Each row is a point on a landscape with many peaks, with its height.
A climber steps from a point to the highest of its 2 nearest points, and stops where none of them is higher. Distance is the straight distance between rows; heights are no part of it.
fur: [132 129 159 150 103 141 130 147 170 120 118  76 148 137 168  96 151 128
 133  83 172 124 106 162 153 158 127  75  83 106 103 106 120 141  95 130
 120 136 161 148 140 149 142 157 147 116 220 147 148 165 132 122  77 103
 105 108 113 114 167 121 143 140 187 116]  height 58.3
Ranab: [112 173 138  96 157  75 152  86  67  96 130 158  79 113 139 101 185  77
  81 157 125 104  98  81  99 119 163 170  73 113 155 156 119 101 115 150
 122 113 101  85 143 116 119  70  65  98  99 123  82 131 130 130 192 111
 139 133 142 164 119 122 128 103 122 114]  height 33.9
Tud: [189 107  57 163  89 141 145  91 153 142 217 121 104 137 177 174  56 130
 200 106 125 172 131 107 151 106 178 118 116 124 192  68 115  90 161 162
 135 110 151 129 145 132 137 101 121 118 132 145 194 137 143  72 128 128
 146 166 103 118  72 154 169 147 100 141]  height 34.2
vam: [ 94 158 133  92 144  71  96 105 107 112  68 122 109 146  56  86 157 152
  90 137 139 152 105  94 141 170  65 155 113 114 102 122 113  97 105 156
 106 135 145 113 113  82  50 164 112 143 158 125 109 134 132 206 145 144
 113 123 142 122 202 114  97  95 160 125]  height 46.6
faku: [126  82 157  83 133 161 105 144 102 121 143 153 125 121 130 119 164 114
  90 156 111 145 140 149  91 144 126  92 173 117  76 165 144 109 159  77
 122 140 110 150 106 181 126 169 163 160 119  70 111 115 141 163 133 148
 101 125 128 156 143  89  72 128 110 145]  height 40.7
sele: [103 151  83 117 122  81 131  77 118 157  98 125  85 147 110 130 122 114
 138 141 124 114 113  89 134 102 117 175 100 117 139 133 118  98 127 177
 109 113 131 121 141  79  85  96 100 121 106 126 130 112 137 167 150 129
 143 128 141 128 141 149 122 131 139 117]  height 25.2
Ses: [105 161 121  92 141  44 127  75  79 130 133 154 105 108 119 122 159  93
  66 146 143 135  71  79 116 122 145 149  50  72 149 158 121  71 106 151
 113 112 130  69 122 109  84 114  68  99 153 116 102 130 115 153 172 105
 103 138 133 143 144 109 126 137 126 109]  height 36.8
puzos: [216  92  95 156  54 117 157 100 117  78 212 110 101 143 190 140 120 128
 176 103 127 162 121 107 159 116 171 139  97 139 162  73 147 100 135 145
 136 104 148 116 145 111 147 102  64 119 132 160 176 141 164  83 144 122
 142 145  59 130  69 154 189 102 101 131]  height 38.2
kolid: [118 130 123  80 141  65 105 100  88 129 108 156 111 144  69 120 159 124
  73 161 137 149 128  75 127 137 108 137 115 115 111 160 130  67 119 132
 119 121 140  92  97  99  73 155  93 138 137 104  99 124 126 192 162 131
 103 146 124 129 161  95 109 143 127 135]  height 41.6
mazer: [154 122 118 138 139 118  94 141 144  79 155 140 115 141  75 129 105 161
 129 128 132 152 170 120 178 154 137 142 135 150 151  73 141 124 165 125
 148 120 134 120 119 122  96 170  90 140 143 175 137 128 136 130 140 108
 144 148 109  96 113 100 182 133 110 153]  height 51.9
Rugi: [115  98 104 120 112 121  76  98 151 121 116 115 114 165 109  75 115 199
 176 120  95 153 145 129 160 127  86 140 120 125 103  81 128 135 137 118
 141 116 156 122 146 109  96 150 125 151 148 155 158 138 187 156 115 101
 160 124 125 107 139 167 116  85 155 177]  height 34.6
lezet: [135 114 143 109 112 158 128 122  97 122 181 154 129 119 213 147 164  91
  75 115 119 143  93 142 103 136 174  70 112  68  98 153 127 103 134  86
 122 141 151 130 103 219 136 161 155 138 178  87 118 135 139 126 129 122
  78 109 121 164 138  85 104 142 110 154]  height 41.9
nosi: [147 122 152 141 158 176  93 208 187  83 103 128 164 137  73 141 101 189
 132 123 122 143 185 176 151 179 124 109 201 180 123  78 137 164 150 106
 151 143 128 137  93 142 122 186 161 160 141 157 143 135  97 134 107 144
 120 144 123  96 123 107 137 128 119 152]  height 34.3
zenog: [111 141 171 135 117 145 136 143 159  83  71 105 152 161 108  91 144 185
 161 124 119 133 142 155 114 160  88 116 147 161  99 112 117 167  79 151
 122 148 150 126 120  90 132 138 134 150 146 147 138 159 121 177  95 156
 117  98 135 111 165 178  93  75 168 144]  height 45.1
tabuf: [124 176 130 108 148  76 163  99  95 114 105 140 100 114 109 124 161  87
 126 146 139  81 114  73  89 104 132 181  91 149 166 153 121 116  76 174
 134 102  98  69 128  64 136  45  48 105  90 136 100 141 115 141 179 115
 155 132 123 139  97 161 121 116 139 101]  height 38.1
Bizul: [130 121 126 130 185 148 122 163 126 117 113 113 106 126  93 103 131 120
 116 132 123  84 161 142 162 120 115 160 159 144 105 106 142 162 197 104
 146 131 103 156 142 147 123 152 146 112 113 151 128 111 151  93 123 125
 160 131 139 124 124  83 189 122 107 133]  height 18.5
Kikug: [ 95 158 164 149 116 145 106 153 173 109  79  80 146 154 111  75 144 172
 141  90 160 149 108 165 149 189  91 107 101 115 113 105 119 159  86 145
 106 142 160 162 145 114 102 172 160 139 204 139 150 162 142 168  73 133
 109 102 135 112 212 129 107  95 195 113]  height 51.2
saku: [105 150 161 181 122 196 165 166 165 116 115 119 129 153 173 130 126 124
 153 105 146 123 102 164 112 143 142  69 129 125 142 134 110 182 114 116
  78 172 132 194 153 176 183 136 198 118 130 120 110 145  92 117  86 190
 105  87 169 153 165 148 100  92 154 139]  height 35.5
nedi: [100 175 126 115 137 109 149 111  90 160 145 170 127 110 163 166 143 102
  90 148 117 129  97 104  80 113 179 118 116  92 143 165 118  95 105 120
 116 147 125 106 110 152 107 104 122 119 122  93  77 110  92 151 152 132
 102 117 169 157 127 127  90 147 113 113]  height 22.1
kadad: [100 119 117 149 183 149  67 159 166  87  92 121  86 155  89  74 110 179
 154 142  92 149 168 119 174 147 101 160 162 140 130  75 123 183 196 127
 125 146 105 172 149 134 113 148 183 135  89 169 103 113 145 132 121 162
 175 113 161 135 164 159 141  44 140 184]  height 27.4
rog: [126  75 126  83  98 113 100  75  97 145 117 121 127 148 121  83 165 140
 134 156  86 139 148 106 114  98  91 149 104 131  90 178 161 111 143 119
 133 108 136 116 142 109 113 108 110 149 104 101 131 123 188 160 150 100
 146 125  99 136 140 177  82 107 143 150]  height 29.7
kibo: [ 93 141 116 148  72 139 143  95 133 176 145 105 135 158 186 138 116 111
 156 111 135 134  82 158 101 114 117 109  87  95 132 148 105 130  89 145
  72 147 166 169 156 157 146 122 179 138 139  95 154 142 156 134 106 132
 117  93 150 147 172 171  72 121 184 122]  height 11.8
boki: [163 158  93 121 162  86 151  91 103 139 134 150 100 106 100 152 129  79
 153 147 130  99 146  68 125  75 136 195 114 165 165 152 152 109 117 179
 156  88 104  77 133  51 152  38  36 115  63 123 119 112 138 117 175 126
 175 154 108 129  85 134 159 139 119  81]  height 42.4
vod: [106 140 141 102 164 152 119 164  97 136 114 175 123 117 114 152 157 104
  89 169 111 138 132 124  85 137 150 109 188 120 106 159 128 118 143  93
 109 151  85 145 102 176 111 147 163 138  85  71  68  98  92 182 143 168
 106 119 180 166 149 104  65 132 107 124]  height 43.8
votu: [106 132 136 139 155 145 151 168 150 154  79  89 147 136 113  90 133 114
 149 105 128  51 142 161 143 102  89 147 150 154  93 103 133 179 140 113
 153 137 114 136 140 128 151 112 162 109 128 151 140 134 148  81  91 111
 160 119 149 119 123 113 151 126 142 110]  height 20.8
Ged: [114 136 168 139  87 128 169 150 139 144  67 113 195 114 123 157 128 137
 167 132 131  77 144 161  67 106  90 117 171 179 112 144 111 159  39 128
 141 123 136  96 109  85 166  80 124 150 119 116 125 160 109 136 104 113
 126 127 117 118 102 180  68 154 151 109]  height 46.7
simur: [107  92  98 125 137 157  84 126 168 180 109 109 145 148 123  99 107 174
 164 121  99 121 147 155 145 107  88 132 140 128  86 128 124 155 153  99
 124 124 159 156 140 143 118 158 188 140 142 121 166 125 174 127  90 123
 150 116 144 127 146 147 112 126 161 155]  height 48.7
sesig: [156 112  99 128  71 105 112 131 160 119 132 143 164 147  90 164  77 193
 176 123 120 146 177 128 119 104 113 142 157 187 133  94 141 110  86 120
 169  83 164  73 103  83 120 137  75 157 132 140 175 133 161 155 119  74
 161 161  82  77  92 148 134 161 131 137]  height 55.7
pumur: [ 95 143 103 164 155 153 153 137 156 183  80 114 126 147 121 117  82 136
 198 132  98  86 156 135 129  76  96 161 187 172 143 122 106 182 138 141
 115 149 109 171 152 107 152  71 197 115  47 138 128 114 131  96 110 174
 184 113 184 134 114 180 115 107 135 126]  height 27.9
mugep: [130 136 178  99 189 137 144 184  95 118  94 137 151  74  75 139 152  95
  93 151 124  82 152 156  96 133 120 132 170 166 110 163 141 138 131 108
 154 115  86 104 101 138 138 142 115 141  90 121  97 121  90 128 140 125
 120 146 134 131  92  84 131 169  96  89]  height 35.1
tani: [103 168 119 173  87 141 164 128 162 184 118  95 154 137 168 143 107 111
 177  90 164 107  97 154 110 122 120  97 100 131 150 127  98 139  62 159
  96 152 153 161 151 132 155 107 164 117 148 134 147 158  99 119  97 134
 126 102 158 116 136 173 103 132 185  92]  height 10.0
Fetis: [130 124 171  96 109  98 156  94  80  72 136 124  94 128 160  83 195  97
 101 151 126 100 114 116  93 125 148 150  90 123 114 140 121 121 112 128
 127 118 123 108 142 135 134 100  83 125 122 122 102 151 167 114 166 105
 135 124 106 157 126 137 113  86 131 135]  height 30.1
Tal: [ 92 134  93 133 149 119  80 147 174 179  88 128 139 136  84 131  84 165
 127 124 132 126 144 137 166 131  98 145 151 126 114 110 109 132 149 119
 124 128 149 153 120 132  76 169 174 125 151 134 147 119 140 136  99 133
 134 141 149 123 155 101 129 150 152 138]  height 53.5
lirep: [165 142 116 148 142 105 169 114 132 135 166 110 115 123 163 127 114 100
 131 105 158 126 102 101 135 119 149 135  83 110 160 112 125 113 123 161
 149 121 106 102 152  89 154  75  75  73 141 170 140 143 101  99 127 120
 139 142 112 103  81 140 181 133 124 102]  height 46.8
padi: [ 81 194 149 124 171 124 122 146  93 106  94 155 104 130 100 137 162 112
  69 157 126 146 102  96  96 150 140 124 137 106 128 143 106 126 112 120
  94 168 105 136 107 154  89 147 158 123 119  97  58 107  78 182 141 176
  99  96 198 160 192 117  71  85 132 122]  height 47.4
Tubos: [164 102 148 119 163 164 141 191 121 151 140 129 177  76 101 170 108 109
 119 116 129  89 157 174 120 108 119 128 173 163 120 155 151 138 146  86
 155 110 110 111  94 134 149 157 124 151 107 122 151 116  81  96 116 112
 133 140 114 106  68  77 155 213  76  88]  height 32.5
dob: [120  74 120  76  97 149 117  99  93 171 134 147 171 119 147 145 137  96
 159 169  87 107 153 120  99  60 116 138 157 142 126 220 158 141 152 101
 150 121 101 147 135 149 153  73 125 138  47  66 116  78 167 123 166  95
 127 149  84 157 107 172  69 156 110 115]  height 17.5
Todad: [ 84 164  91 138 167  73  87 134 153 164  66 151 149  86  53 135  81 160
  97 115 158 140 120 110 197 146  90 155 125 101 143 109 107 112 148 138
 119 136 126 123 108 133  59 172 144 105 165 155 115 120  99 143 116 144
 132 155 139 122 161  78 171 165 137 110]  height 58.8
lopu: [166  88 157 120 136 188 125 194 154  61 125 136 147 137 104 125 138 176
 142 130 113 165 173 171 140 185 133 100 203 164  94  97 135 166 145 107
 114 154 124 167 114 145 151 176 162 176 106 130 117 124 102 140 121 194
 103 128 119 130 126 131 124  84 109 153]  height 37.2
boli: [123 119 137 110 127 136 102 146 157 147  94 141 172 145  97 135 129 178
 123 128 133 146 143 151  97 164  84  98 166 143  85 145 115 111  99 109
 126 130 163 131  84 108  94 184 165 163 175 100 137 132 127 197  88 148
  95 126 130 109 158 110  62 145 162 139]  height 40.1
Nemif: [114 154 135 140 129 131 106 165 165 149 110 142 175 138 112 147 131 161
 103 101 175 172 101 138 123 184 120  78 118 100 121 137 108 111  81 126
 101 155 171 144 104 130  94 195 178 154 215 105 125 149  78 181  82 159
  66 115 141 115 184  98  84 148 163 120]  height 43.4
vipe: [151  86  59 118  55 113 109  84 159 172 141 138 147 163 132 160  68 176
 211 134  98 143 153 122 121  70 119 155 133 148 144 120 136  97 114 137
 151  94 159 100 133  86 127  92  96 154 106 112 185 124 190 140 129 102
 160 154  91 109  99 196 112 147 140 158]  height 63.3
neki: [144 140 110 132 158  82 148  92 109 153 151  91 108 107 136  99 133  70
 109 101 157 106  67 103 159 110 127 154  47  81 142 115 126 107 136 160
 153  99 101  99 163 105 141  79  75  42 166 163 152 137 136  80 137  82
 147 154 121 112 112  97 213 140 149 100]  height 50.6
kagid: [123 113 145 156 171 157  84 182 179  68 104 106 132 150  68  87 107 176
 162 131 109 131 186 163 172 154 105 149 187 187 140  48 156 195 161 124
 158 147 110 131 141 135 137 156 158 138 105 190 130 121 144 106 116 118
 160 127 132 112 129 138 155  75 119 175]  height 30.9
Mab: [134 100  96 137 120 144 118 111 103 132 165 164  81 168 159 138 135 106
  87 126 112 161 111  99 135 125 155  97 130  99 113 138 125  88 176 126
  94 141 131 159 139 176 105 135 157 130 116 101 111  97 140 138 129 172
 111 106 157 171 161 118 100  99  95 156]  height 17.8
bivu: [166 112 126 155  90 135 123 136 168  73 150 116 121 158 131 121 104 174
 167 111 140 151 153 136 167 145 160 125 129 162 160  44 136 144 128 143
 151 141 137 122 136 115 129 131  99 140 149 189 163 150 145 116 122 107
 143 137  97 101 105 155 173 104 123 155]  height 45.7
kevu: [182  85 122 131  62 139 125 149 171 133 151 124 184 142 133 175  87 188
 169 104 134 138 166 166 116 111 127 104 169 174 118  98 126 123  99  93
 153  97 173  98  97 124 139 159 120 160 165 132 195 147 150 117  97  84
 134 147  86  75  92 134 140 183 125 140]  height 56.2
lobik: [138 129 100 160 157 139 118 124 125  70 149 123  44 143 125  87 120 126
 127 124 117 140 145  97 195 148 152 159 125 129 154  69 125 146 214 147
 124 141  99 182 176 143 113 116 132 109  94 177 115 108 158  81 143 146
 162 129 132 140 131 111 201  67  92 158]  height 39.3
Kosid: [180  43 117  93  77 168 117 125 116 136 184 106 157 133 150 154 119 123
 129 113 120 125 146 162 132 110 126 123 141 132  86 166 170 108 160  81
 156 100 156 135 100 161 141 174 133 148 146  92 200 120 185  99 129  74
 133 128  62 115 102  97 153 190  96 153]  height 40.5
mir: [135 136 139 165 135 156 125 159 168 148 164 101 151 118 202 125 123 110
  95  84 180 156  81 143 159 172 148  54  75  48 122 133 113 122 122 124
 112 142 143 150 137 183 150 167 172  95 206 142 131 134 102 103  86 120
  88 113 136 128 154  96 170 149 144 126]  height 51.8
lele: [115  96 123 107 121 119 105  87  93 110 138 122  60 162 146  72 171 100
  79 139 107 133 104 102 147 135 120 137  80  79  83 133 136 109 186 129
 107 122 131 150 161 156  95 142 125 119 132 120 124 120 187 133 140 132
 128 108 133 162 173 117 122  78 126 160]  height 15.4
madov: [140 123 223  83 163 162 143 188  89  85 122 115 144  45 126 112 173  82
  79 130 128  82 125 185  84 148 136 115 146 139 104 154 121 149 127  69
 172 118  81 113 110 166 165 166 133 144 140 116 112 158  99  92 128  99
 104 130 118 132  99  65 147 151 101  97]  height 38.0
rap: [ 98 173  81 131  85 106 155  65 122 200 107 119 113 143 135 166 100  92
 172 149 125 103 109  97  89  72 124 174  99 133 170 169 117 103  93 180
 107 131 129 119 140  86 120  39 116 123  72  92 134 106 129 156 146 135
 142 122 139 138 120 197  72 137 145 101]  height 22.0
veni: [114 111 102 152  95 117  75 106 183  74 116 106  80 177 109  80  96 175
 178 120 131 163 131 119 181 158 126 130 106 139 160  31 125 148 141 164
 142 136 128 126 157 108  99 134 110 141 145 195 156 139 165 142 131  99
 161 134 123 102 145 168 148  71 139 185]  height 39.7
tagut: [ 96 141 100 144 132 140 128 115 122 197 140 149 111 132 152 165 112 102
  99 129 133 136  88 113 127 114 155 107 117  92 126 156 109  99 148 132
  94 132 133 166 127 182 113 134 189 112 130  86 115  92 117 134 114 143
 106  99 175 163 167 111  99 143 118 132]  height 19.8
bik: [200  61 158 132  55 155 160 167 126  98 163 110 173 101 168 167 126 148
 154 111 140 131 146 183 103 123 130  82 175 170  98 128 138 152  98  89
 132 104 149 128 111 140 179 154 129 174 139 114 159 150 118  95 102 110
  97 123  77 116  86 126 138 162 102 130]  height 62.3
Senaf: [ 69 183 141 113 139  88  97 103  80 130  87 121  94 143  83 100 161 112
  65 148 136 159  75  98 117 146  94 158  97  87 118 145 106 123 109 142
  80 152 122 144 132 130  67 155 153 141 140  94  97 119 137 189 143 150
 105  96 174 156 221 120  66  73 167 111]  height 52.4
nevem: [104 118 157 124  97 135 129 136 154 159  87 103 182 125 124 122 140 147
 149 118 133  94 138 182  88 127  88 111 148 152  78 155 123 144  73 116
 137 120 158 112 109 115 133 139 158 151 166  99 145 148 143 150  81 106
 111 117 113 115 139 136  72 154 167 115]  height 42.9
ruz: [ 99 187 171 159 115 133 169 140 147 123 123 122 153 124 170 143 141 119
 116 112 155 137  94 138  95 162 153  89  97 108 171 136 115 145  44 146
 108 174 134 122 126 115 160 110 132 113 157 150 103 164  51 142 113 147
  92  92 156 113 125 172  96 116 158  99]  height 8.2
dul: [129  78 196  89 104 116 108  99  79  87 101 108 138 102 119  56 198 174
 131 161  83 128 144 133  69 125  76 121 141 161  69 173 151 129  97  99
 162  92 129  98 125 103 143 122 119 173 121  97 116 149 182 160 143  98
 139 132  84 137 148 166  90  80 134 145]  height 33.5
Pes: [132 151 135 141 142 125 165 168 147 143  82 132 176 119 100 160 114 138
 142 119 138  88 159 134 110 121 115 130 163 177 124 132 122 147  92 143
 146 126 123  96 100  90 144 105 112 134 119 152 124 136  78 138 116 134
 130 138 132 104  85 148 114 168 135  99]  height 50.8
Tida: [150 117 146 115 123 106 129 116 103 114 187 119 128 112 193 125 162  87
  67 119 149 135  85 126 126 145 157  94  63  58 105 144 123  90 128 114
 131 117 148 105 120 177 127 160 115 107 198 125 127 146 138 115 124  83
  89 127 102 135 127  86 150 146 118 135]  height 45.8
fif: [145 133 182 104 115 149 184 159  72  97 150 159 150  60 175 153 159 107
 113 142 108 117 125 151  83 134 179 112 163 141 135 142 119 150  75  96
 130 140  95 125 124 153 186 101 104 152  82 114  73 140  79 100 156 140
  95 135 131 161  67 127 105 127  90 102]  height 5.2
Fatam: [ 74 185 136 167 150 153 171 136 137 205  79 108 131 126 126 138 112  85
 158 125 127  62 119 144  98  89 109 152 150 162 135 155 112 176 107 133
 110 157  96 174 141 137 165  63 198  97  62 115 109 112 106 102 101 158
 159  98 194 148 120 154  92 122 147 103]  height 30.4
Nagi: [115 152 175 113 133  95 140 106 106  76 119  97  92 128 155  63 198  89
  82 125 154 104  78 118 131 158 136 129  46  92 113 118 106 128 112 141
 120 125 125 120 157 145 117 130 101  95 184 145 110 168 144 115 137  95
 117 113 126 143 163 116 140  86 160 126]  height 26.4
Dovi: [113 153  90 170 143 143 163 136 166 180 116 111 126 149 123 132  69 124
 207 102 122  82 156 122 140  80 120 157 172 182 171  76 118 170 132 150
 153 142 108 141 145 101 159  52 165 104  86 164 152 136 122  65 109 143
 183 146 160 117  92 151 157 130 133 114]  height 25.3
Peta: [182  69 109 117  48 104 133  96 106  79 179 117 107 154 145 114 132 163
 160 126 111 158 148 117 139 116 131 143 119 148 107  99 157 104 128 124
 133  89 161 114 144  98 133 120  62 149 119 137 160 136 205 124 148 107
 152 133  62 128 101 164 150  91 112 149]  height 42.6
gudis: [125  70 174  68 104 135  78 103  93 131 115 142 157 112 120  87 184 155
 109 162  90 163 140 135  72 138  84  92 155 142  76 191 153  91 129  73
 156 116 127 125  93 122 127 158 154 181 147  69 122 126 173 189 135 118
 110 133  92 125 147 127  53 121 141 152]  height 37.1
kes: [132 127 161 150 116 181 152 153 142  98 158 142 136 131 199 145 148 116
 123 106 142 136 107 159 108 149 165  57 132  98 111 135 114 150 121  98
  96 155 140 161 127 201 170 155 174 138 164 111 108 143 101 124  97 163
  78  97 140 157 142 115  96 116 129 152]  height 38.4
Bopes: [134 129 108 163 126 159 162 151 162 191 130  97 151 137 159 134  99 110
 172  92 142  67 133 152 139  88 120 118 145 149 125 104 121 152 129 126
 144 138 127 149 142 144 178  95 169 102 136 149 164 142 126  60  91 117
 153 131 144 111 102 128 161 156 140 115]  height 22.8
Gepi: [201  70  95 116  81 136 131 111 104 130 214 151 142 145 163 184 119 130
 120 119 122 159 138 125 126 122 167 105 130 125 121 149 158  69 149 112
 119 103 166 127 102 154 129 154 112 156 131 103 160 115 144 122 144 122
 115 140  85 125  87 108 137 172  82 141]  height 37.0
loze: [137  90 145 107 160 141 106 141 105  83 139 111  79 139 113  80 166 121
  78 140 125 122 146 130 157 155 116 130 133 106  74 127 140 128 201  97
 122 122 114 162 141 168 107 174 136 122 141 123 120 121 167 120 133 140
 133 123 120 142 156  81 161  84 107 153]  height 16.1
Tun: [135  89  78 128  68 106 134  68 113 113 148 120  69 171 167 100 123 147
 182 132  99 148 128 101 138 100 126 152 106 122 135 100 126 111 142 165
 108 114 136 128 162  88 114  78  85 143  95 140 154 132 182 137 151 147
 161 118 110 139 124 201 118  73 124 154]  height 48.6
zub: [ 92 135  27 119  87  88  99  35 134 181 106 112  64 143 125 132  78 130
 183 128 100 141 108  89 168  81 120 182  89  95 163 102 139  91 160 191
 128  91 135 128 155  69  86  96 112 111 106 111 176  94 179 131 162 107
 161 157 125 112 146 158 122 146 152 136]  height 29.4
tumem: [132 148 112 134 171  86 120 127 123 140 115 117 126 108  79 107 119 109
 127 114 139  86 125 118 180 101 106 173  97 133 144  92 137 136 152 132
 168 104 114  85 138  92 116 104  75  79 155 179 157 134 145  88 134  76
 160 157 123  91 118  77 220 157 138  99]  height 57.8
gika: [150 135 135 131 186 101  77 139 129  87 151 159 144 100  39 143 103 155
  81 135 142 162 157 120 184 163 106 141 137 118 160 110 146 116 178 101
 145 127 125  93  90 124  82 200  77 111 152 167 123 119  88 123 151 127
 134 160 107  92 124  51 220 172  94 132]  height 58.7
gel: [158 124 108 132 132 122 172 108  96 151 143 123 112 124 132 134 129  86
 165 135 127  75 145 108 118  77 139 176 139 169 141 132 153 135 128 149
 150 111  98 121 152  97 171  50  84 114  73 127 126 120 148  82 149 122
 166 144 109 143  82 137 156 127 108 104]  height 46.9
relez: [ 92 142  61 170 147 105  91  93 170 140 117 116  60 132  99 137  52 136
 178 122 136 149 135  93 183 120 132 146 124 135 202  56  96 128 183 182
 127 117 110 145 148 106  99 110 150 114 105 167 137 113 135 106 134 122
 165 156 152 113 134 131 157 124 120 157]  height 39.6
satoz: [140 131 172 143 133 174 141 173 169  68  93 128 134 154 119 116 158 170
 120 127 138 150 141 149 131 185 144  90 146 142 110 105 130 160 115 140
 112 167 137 150 117 121 142 157 150 148 153 148 115 159  91 158  97 180
  91 110 131 123 161 143 117  86 139 154]  height 40.8
zud: [122 162 175 143 194 173 167 191 129 108  93 141 133  96 122 138 141 100
 100 132 137 100 126 143 120 157 153 114 164 144 127 132 130 177 137 120
 127 154  70 160 137 163 175 119 162 110  93 146  66 120  46 113 113 179
 115 109 175 147 106 119 128 108 104 119]  height 34.1
kog: [133 158 137 123 187  99 158 127  92 123 175 180 135 103 140 167 125  97
  71 150 136 147 109 102  99 140 178 120 140  90 163 165 133 105 126 138
 136 129 101  80 119 117 129 108  85  99 100 130  66  93  71 141 159 149
  95 132 163 144  92 103 134 141  72 101]  height 24.5
Vigu: [165 132 132 112 198  80 127 112  79  98 194 182 125  93  88 159 133  97
  64 159 136 157 130  97 140 138 144 145 121 105 153 175 158  90 152 129
 132  98 116  74 115 101 120 139  46 105  96 128  95  87  94 128 184 143
 127 147 124 120  99  63 192 161  68  90]  height 27.5
Taru: [179 120 169 152 119 153 169 183 155 114 134 124 188 111 143 163 114 153
 122 102 153 132 150 163 121 145 150  92 157 156 136 117 134 155 100 125
 149 136 124 108 110 114 181 135 121 134 147 160 140 152  62 109 100 134
 103 127 109  85  73 141 147 164 112 106]  height 56.0
vapi: [133  59  96 106 109 176  93 126 166 187 145 106 164 149 161 134  99 144
 145 109 117 118 137 172 145 114 110 110 140 110  75 155 135 130 159  89
 135 121 171 154 114 172 141 178 194 137 172  92 203 125 191 110  92  98
 118 125 111 125 137 119 128 170 148 168]  height 44.5
gupef: [182 120 105 118 143  92 132 117 110 138 191 172 150 109 112 195 105 123
  99 148 137 159 147  97 116 110 152 137 123 121 144 168 160  74 125 133
 146  89 143  71  93  80 124 139  51 133 112 118 133 104  99 143 156 123
 126 158  99  99  79 101 159 197  87  91]  height 30.7
fizof: [116 165 118 134 193  73 104 135 137 116  95 145 142  85  41 126 106 143
  88 123 144 126 136 112 188 138  95 160 120 122 153 105 123 135 155 135
 148 129 115  77 110 102  92 149  78  87 149 188 119 130 106 129 141 116
 135 161 123  96 133  75 215 159 127 107]  height 65.7
Fiv: [ 95 172 148 140 142  89 125 112 103 108 141 123 101 117 162 101 164  93
  59 114 158 158  42 104 139 166 148 109  42  46 144 128 105 109 116 143
  99 150 126 129 149 157  92 141 120  94 179 130  92 133  98 127 133 124
  91 102 157 146 182 106 142  91 131 117]  height 23.0
para: [ 68 197 166 171 159 173 153 167 140 153  83 106 129 125 132 127 130  97
 127 116 144  89 102 158 104 134 118 119 126 126 128 141 105 186 109 120
  84 159 112 192 146 166 165 125 206 102 110 115  92 122  96 120  91 168
 133  84 193 150 162 133  87  92 169 106]  height 32.9
Kota: [124 173 200 114 123 136 177 149 113 110 126 138 162  80 186 137 162 112
 101 124 132 111 109 152  71 144 162  91 125 101 132 152 106 146  59 103
 141 143 117 100 107 137 172 119 114 123 155 123  88 170  75 110 128 119
  93 119 137 123  94 134 101 145 138 104]  height 6.6
tafog: [109 150 123 165 135 118 100 160 162 154 117 128 152 118 135 126 116 145
  84  94 189 181  76 118 172 183 122  86  80  48 129 129 107 113 120 134
  96 147 142 160 135 157  92 189 169 117 214 126 125 134  86 128  91 151
  89 119 149 129 197  87 156 141 144 116]  height 47.3
rovob: [ 97 108  52 130 134  87  55  56 137 134 128 129  51 144  88 118  74 140
 169 142  97 147 148  91 186  92 108 180 123 119 170  74 138 107 201 163
 135  94 123 121 158  88  91 120 118 125  89 146 145 101 192 135 163 103
 170 163 139 118 139 135 145 124 129 173]  height 34.0
Zed: [162 108  99 129 174 159 102 149 134 166 177 148 151  95 101 179  77 125
 125 128 120 116 164 150 160 104 135 142 168 139 145 147 161 116 188  89
 142 112 133 132  91 149 114 176 134 117 118 117 170  93 100  81 136 110
 150 149 124 110  83  55 191 227  68 120]  height 30.2
midid: [153 132 108 150 126 134 179 122 124 123 149 132 114 136 157 139 116 121
 161 121 145 118 140 105 132 117 159 133 135 154 153 109 124 131 124 160
 124 138 117 135 150 107 152  82 106 117 104 160 126 136 103 107 132 158
 140 127 121 130  86 162 145 111 106 121]  height 52.3
fivim: [126 167 155 178 186 190 144 207 181 106  67 140 126 131 110 136 119 156
 107 131 135 136 140 135 152 183 157 108 157 143 146 100 135 176 142 148
 111 182 101 166 126 131 158 132 175 120 110 164 105 139  47 124  99 195
 117 116 164 123 141 136 154  95 118 142]  height 36.9
guk: [138 111 184  86 106 117 169 143  62  52 128 135 130  78 120 114 190 122
 114 167 101 119 145 127  75 145 140 130 169 178 116 138 125 135  75 119
 129 114 105 110 119 111 168 107  82 167  55 110  69 135 121 122 177 120
 124 152  96 167  96 139 106  99 106 107]  height 3.8
pap: [193  86  92 103  92 110 126 110  82 115 212 173 135 125 109 192 136 125
 115 152 107 181 153  94 124 126 163 125 139 165 141 171 178  58 126 115
 123  85 153 102  91 100 135 139  62 174  70  80 124  81 123 142 174 131
 140 153  65 125  81 101 137 186  77  95]  height 33.7
tutag: [114 153 103 175 143 147 125 132 173 118 114 117  76 148 132 109  92 144
 152 118 135 138 127 105 179 145 152 129 115 129 169  69  99 151 175 160
 125 155 111 177 157 126 119 113 157 110 117 177 132 129 118  96 112 147
 155 129 151 123 143 138 179  95 120 151]  height 44.9
kubu: [141 135 188 120 175 142 140 162 117 101 152 112 137  80 167 116 163  88
  58 119 157 106 100 161 119 163 150  93 106  82 102 147 125 147 138  90
 146 136 105 118 124 183 151 169 136  96 184 133 106 145  99  93 115 101
  89 121 124 125 118  68 159 139 117 116]  height 41.4
Bib: [ 78 104 118  81  99 148 101  89 114 208 109 121 179 127 152 125 137  94
 153 149  94  95 131 131  99  68  96 149 118 120 111 225 140 148 143 106
 143 134 125 154 130 163 132  90 174 118  97  70 132  83 166 126 139  93
 123 124 115 146 141 172  54 155 154 129]  height 15.6
mumiv: [123 120 131  98  91 122 143  98  80 135 144 170 129 130 163 146 160  99
 119 172  94 130 139 110  77 100 162 133 148 130 134 175 140 101 112 118
 116 135 115 121 125 148 129  84 103 146  73  80  92 108 144 142 174 129
 117 135 117 169 114 147  71 134 109 122]  height 19.9
Gezeg: [120 120  52 132  78 108 139  72 146 148 123 125  88 164 139 137  78 159
 225 135 107 141 135 103 121  81 117 167 126 147 174  94 108 116 108 180
 122 115 140 113 145  55 112  60  89 145  80 134 163 129 156 153 151 154
 174 128 123 119 112 219 105 107 138 137]  height 55.1
rabu: [ 77 136 117  98  74 138 110  82 113 200 133 128 157 148 168 141 133 104
 125 137 102 138 101 138  86  97 115 137  95  96 115 195 124 124 107 123
 102 147 153 155 133 165 119 116 179 138 129  64 142 106 169 150 124 113
 103 104 138 150 166 157  40 147 173 128]  height 13.7

Where does a climber stop that starts at each point below?
kagid | fur
Bizul | Tida
Nagi | midid
Vigu | fizof
fif | fizof

Call two points neighbours if one is among the 2 nearest of the other. Go from one point of each pair to the other, from neighbour to neighbour, staying as high as possible. Name the lowest point that can't be avoided.
fur / tutag | kadad
midid / vipe | Tud
Tida / bik | para
Senaf / fur | Ranab
vipe / fur | boli
vipe / bik | sesig
midid / fizof | lirep
